A landscape with many valleys, sampled at points; each row gives a point and its height.
A ball rolls from a point to whichever of its 5 nearest points has the largest drop for the distance, and stops where none of them is lower. Distance is the straight distance between rows; heights are no part of it.
vev height 167: 2,-13,-18,-3,-8,4,-3,5,6,-1,11,-13
tirig height 414: 1,15,-22,11,-18,1,28,-30,-23,49,-14,34
lozu height 274: 19,26,-48,-23,-10,11,-12,33,13,-12,15,9
filir height 310: 13,-9,-26,-15,-11,15,1,23,20,-25,14,-13
kozom height 225: 6,-19,-5,-3,-7,-1,7,9,16,-11,6,-23
fidaz height 281: 8,-25,-7,-2,-7,5,3,20,28,-33,7,-21
Vosol height 542: -14,-37,57,22,33,13,-39,21,23,-60,-2,-34
Nipo height 169: 9,37,-34,0,-17,9,25,-21,-15,38,-12,48
ganam height 325: 2,-33,18,8,6,-2,2,19,29,-38,1,-27
mep height 333: 19,53,-38,-8,-13,3,22,-3,-8,31,-10,59
nased height 209: -25,-3,11,15,1,-16,4,-32,-28,38,-10,-2
Vemef height 432: 20,63,-55,-10,-10,-7,0,25,15,18,-8,50
gilob height 504: -21,-21,60,-4,17,-7,-7,-37,-32,14,8,-26
vegeg height 376: 24,36,-57,-25,-10,5,-17,38,14,-16,7,13
lub height 123: 32,48,-29,-15,-23,-3,40,-43,-30,63,-8,60
pubuv height 151: 16,2,-30,-19,-14,22,-2,48,34,-51,12,-2
Tur height 112: 8,2,-30,-9,-12,16,-1,12,10,-6,15,-3
Tep height 774: -12,-34,59,20,28,7,-21,17,18,-51,-5,-29
zin height 481: 35,38,-61,-28,-10,2,-14,63,28,-22,8,11
zezo height 535: -12,-41,51,22,40,17,-56,29,34,-70,5,-44
Fedub height 416: 3,-19,-12,3,-3,20,-1,40,55,-64,6,-13
Sudil height 176: 6,47,-43,-4,-12,7,5,0,-2,24,-9,46
mibu height 618: 12,19,-16,11,-21,-5,41,-45,-35,67,-23,46
Gumag height 341: -29,-17,59,-4,13,-3,-3,-53,-40,26,4,-18
Tikef height 235: -1,-23,5,-4,2,-7,1,-4,5,-4,6,-26
fiz height 258: -36,-1,35,9,4,-21,2,-39,-44,39,-8,-3
Lume height 373: -26,-9,44,-1,12,-9,-3,-37,-36,28,0,-17
voto height 45: 37,58,-34,-26,-12,-9,39,-25,-22,55,-14,65
bub height 710: -3,-33,38,14,21,-2,-8,17,25,-46,-2,-26
Posa height 153: -2,-24,45,-1,14,-12,-4,-14,-18,-3,5,-29
buda height 415: -34,2,43,15,-1,-19,19,-49,-55,51,-20,12
dola height 135: -20,-7,-2,11,-2,-16,-2,-20,-17,32,-1,-10
Doba height 359: 11,-11,-22,-9,-11,19,3,38,33,-49,14,-9
ruzof height 155: 4,39,-44,-13,-14,10,-6,11,3,9,3,24
mesal height 361: -1,-35,6,17,11,8,-6,32,46,-54,1,-25
rap height 185: -5,-33,69,1,21,3,-8,-16,-9,-23,9,-28
Vin height 378: -36,-26,69,6,15,8,-7,-69,-48,32,3,-20
Vazaf height 715: -9,7,6,19,-13,-17,34,-40,-43,60,-20,26
dogu height 134: 2,7,-39,-9,-11,13,-6,1,4,7,10,5
kadu height 186: 32,63,-40,-14,-19,-11,30,-9,-10,41,-12,64
nabo height 243: -16,3,-7,23,-13,-15,19,-27,-27,45,-15,21
Bafo height 218: 0,-32,44,2,14,-8,0,6,5,-26,-1,-29
Tunub height 212: -16,2,-15,12,-11,-10,8,-21,-18,33,-10,7
rad height 458: -19,-16,42,3,12,-13,-7,-29,-28,18,2,-22
Feduf height 582: 42,34,-66,-31,-9,-6,-10,77,42,-37,10,8
pove height 384: -10,-17,10,0,4,-18,-3,-12,-14,17,4,-23
famo height 471: -8,-37,36,21,24,2,-21,26,41,-57,0,-25
Ganov height 251: -7,-3,-20,3,-9,-1,2,-10,-4,15,4,-5
zirit height 368: -8,-36,65,11,21,7,-11,2,6,-37,1,-25
Nore height 426: 27,44,-64,-26,-6,-3,-16,48,19,-11,7,17
Gupe height 527: -14,-35,42,22,34,7,-41,35,42,-68,-2,-38
bap height 275: -1,-18,0,-1,0,-6,0,-1,-6,5,8,-17
lole height 303: -6,21,-32,5,-13,13,3,-7,-3,22,-2,22

Where does a ball stop that starts at each point below?
Vosol => Tur
lole => Tur
vegeg => Tur
mibu => voto
Gumag => dola
Vin => dola
buda => dola
Gupe => Tur

Call two points neighbours if one is among the 5 nearest of the other. Go from one point of each pair to the other, from neighbour to neighbour, staying as low as possible. Name the highest point that can't be avoided.
pubuv, Posa => ganam
Nipo, dola => Ganov
Nipo, Tur => Sudil
Nipo, pubuv => lozu
